Points on a hilly landscape, in no order, each with its height.
From any point a ball takes the steepest step (drop divided by distance) to one of its 3 nearest points. It stops when none of these is lower. Distance is the straight distance between rows; heights are no part of it.
tik h=122: [117 149 104 178 114 135 154 114 107 119 108 104 121 124  72 129  31]
Nodi h=263: [ 69 139 148  84 135 136 150 115 165 114 136 107 163 110 123 117 169]
zilop h=187: [100 150 110 138  84 143 129 104 103 119 101 109 112 134  88 160  70]
tuda h=635: [111  83 122 122 109 136 111 114 109 135  98 109 100 169 124 105 108]
gurim h=281: [ 75 170 150 123 119 175 141  90 187 116 125 141 123 132 110 135 129]
Dis h=214: [100 146 121 131  77 162 120  99 115 127  95 119 100 145 104 151  92]
nafu h=198: [107 163  94 159 101 129 156 114 105 115 119 105 118 118  81 155  36]
kodo h=163: [ 92 156 144 125 127 168 128  95 160 133 114 122 108 150 122 111 138]
fus h=406: [223  96 137 151 178 102 146 159 133 130 154 152 130  97 151 112 140]
fum h=231: [152 130 145 107 113 101 106 161 118 138 127 144 200  96 151 149 207]
Mib h=527: [105  74 126 130 106 123 115 111 104 127  92 114 104 162 117 100  87]
vagog h=481: [122  82 122 114 132 122  98 137 111 139 116 115  91 175 143  97 122]
fon h=212: [105 175  88 148 105 130 153 113 101 118 126 107 113 119  82 173  38]
vos h=238: [187  78 144 119 130 109  98 144 106 141 143 171 172  54 160 167 175]
Vafa h=668: [164 116 129 142 173 100 138 156 136 130 151 133 128 129 157  90 163]
lotu h=748: [132 103 127 121 144 124 111 130 133 143 128 117  98 173 153  86 143]
Faf h=257: [128 124 140 115 142  83 135 158 118 123 136 125 180  93 152 125 185]
Koz h=66: [164 100 119 125 158 110 114 152 124 140 141 130  98 169 157  84 149]
sig h=134: [252  84 128 144 171 115 133 166 138 138 155 158 117  97 137 115 126]
buto h=219: [ 98 142 144 129 136 156 125 100 155 141 115 120 108 154 133  99 140]
ninan h=239: [ 88 137 144  99 145 107 145 139 136 118 141 101 178 112 133 116 184]
vor h=230: [ 87 190  92 128  92 141 134 120 107 119 141 128 120 124  98 196  56]
Bised h=298: [ 95 142 148 124 152 134 144 111 165 128 135 105 131 130 136  95 158]
kegav h=136: [100 161 138 128 104 183 124  89 151 132 113 135  98 150 112 145 118]
vep h=450: [123 131 145 130 166 107 145 141 148 123 143 116 146 118 153  87 164]
sabid h=218: [ 99 135 145 104 141  99 138 144 139 125 141 105 172 107 136 115 187]
peka h=358: [104  89 123 139 103 132 123 105 103 126  87 108 110 149  96 122  77]
Bof h=271: [ 63 144 148 101 126 162 155  92 185 106 138 122 149 115 113 131 148]
zudas h=459: [ 89 206 119 139  90 184 131 104 169 110 142 168 123 139 104 177 100]
Relid h=91: [128 143 141  91 119  95 117 164 120 131 131 124 193 105 141 138 204]
Nires h=302: [ 87 178 136 134 109 185 142  90 182 116 130 157 122 138 108 156 121]
boson h=575: [198  99 119 132 168 104 125 168 127 133 151 142 108 147 159  95 148]
nidup h=211: [ 96 177 101 134  83 146 135 111 102 120 122 125 113 129  89 187  62]
vaf h=670: [110 100 130 119 111 146 102 110 117 136  96 112 100 170 127 104 115]
regu h=213: [177  87 136 135 153  89 132 153 112 126 145 152 165  64 152 145 164]
Fesur h=227: [114 182  83 164 128 127 161 114 116 120 147 100 116 121  80 148  22]
Div h=359: [153  80 116 111 147 106 100 153 111 136 135 126  97 177 152  90 126]
tanu h=669: [140 116 134 133 164 114 120 140 136 141 137 121 111 163 162  80 154]
sarim h=282: [ 99 197 112 128  85 174 123 108 143 120 127 153 109 141 105 186  94]
fiz h=355: [178 104 147 115 115 110  96 150 105 142 136 168 186  76 163 169 189]
pite h=51: [144  64 112 107 137 102 104 143 107 131 124 116  98 178 136  92 112]
Naf h=555: [144 124 140 140 173  98 142 155 131 127 148 121 144 117 155  89 168]
mot h=344: [150 115 137 126 153  79 138 158 115 124 141 133 179  84 153 126 176]
fevod h=133: [100 123 123 147  91 140 132 105 102 124  92 108 106 139  88 145  71]
lagiv h=203: [104 166 122 134  81 159 118 104 112 126 112 131 102 143 103 168  83]
gomib h=412: [234  90 119 128 172 107 126 175 129 139 149 150 104 130 145 106 134]
Kemu h=833: [126 118 135 129 145 137 114 123 139 142 120 117 104 169 153  83 147]
lelel h=357: [170 103 129 144 169  87 147 159 124 120 152 141 152  92 161 119 164]
Sur h=356: [155 110 141 117 133  91 116 157 108 128 137 144 180  75 154 147 190]
nabar h=169: [ 99 177 127 133  93 181 123  96 141 131 111 138 100 145 102 161 103]
tud h=145: [197  70 141 131 149 102 130 144 108 135 149 161 161  53 150 152 152]
nafi h=43: [102 140 134 129 105 168 113  99 138 138 105 123  93 158 119 130 119]

Where does a ball stop that starts at each point below?
tuda: fevod
lotu: pite
Naf: tud
lagiv: nafi
Sur: Relid
vaf: pite
vor: fevod
Bised: nafi
Nires: nafi
fon: tik
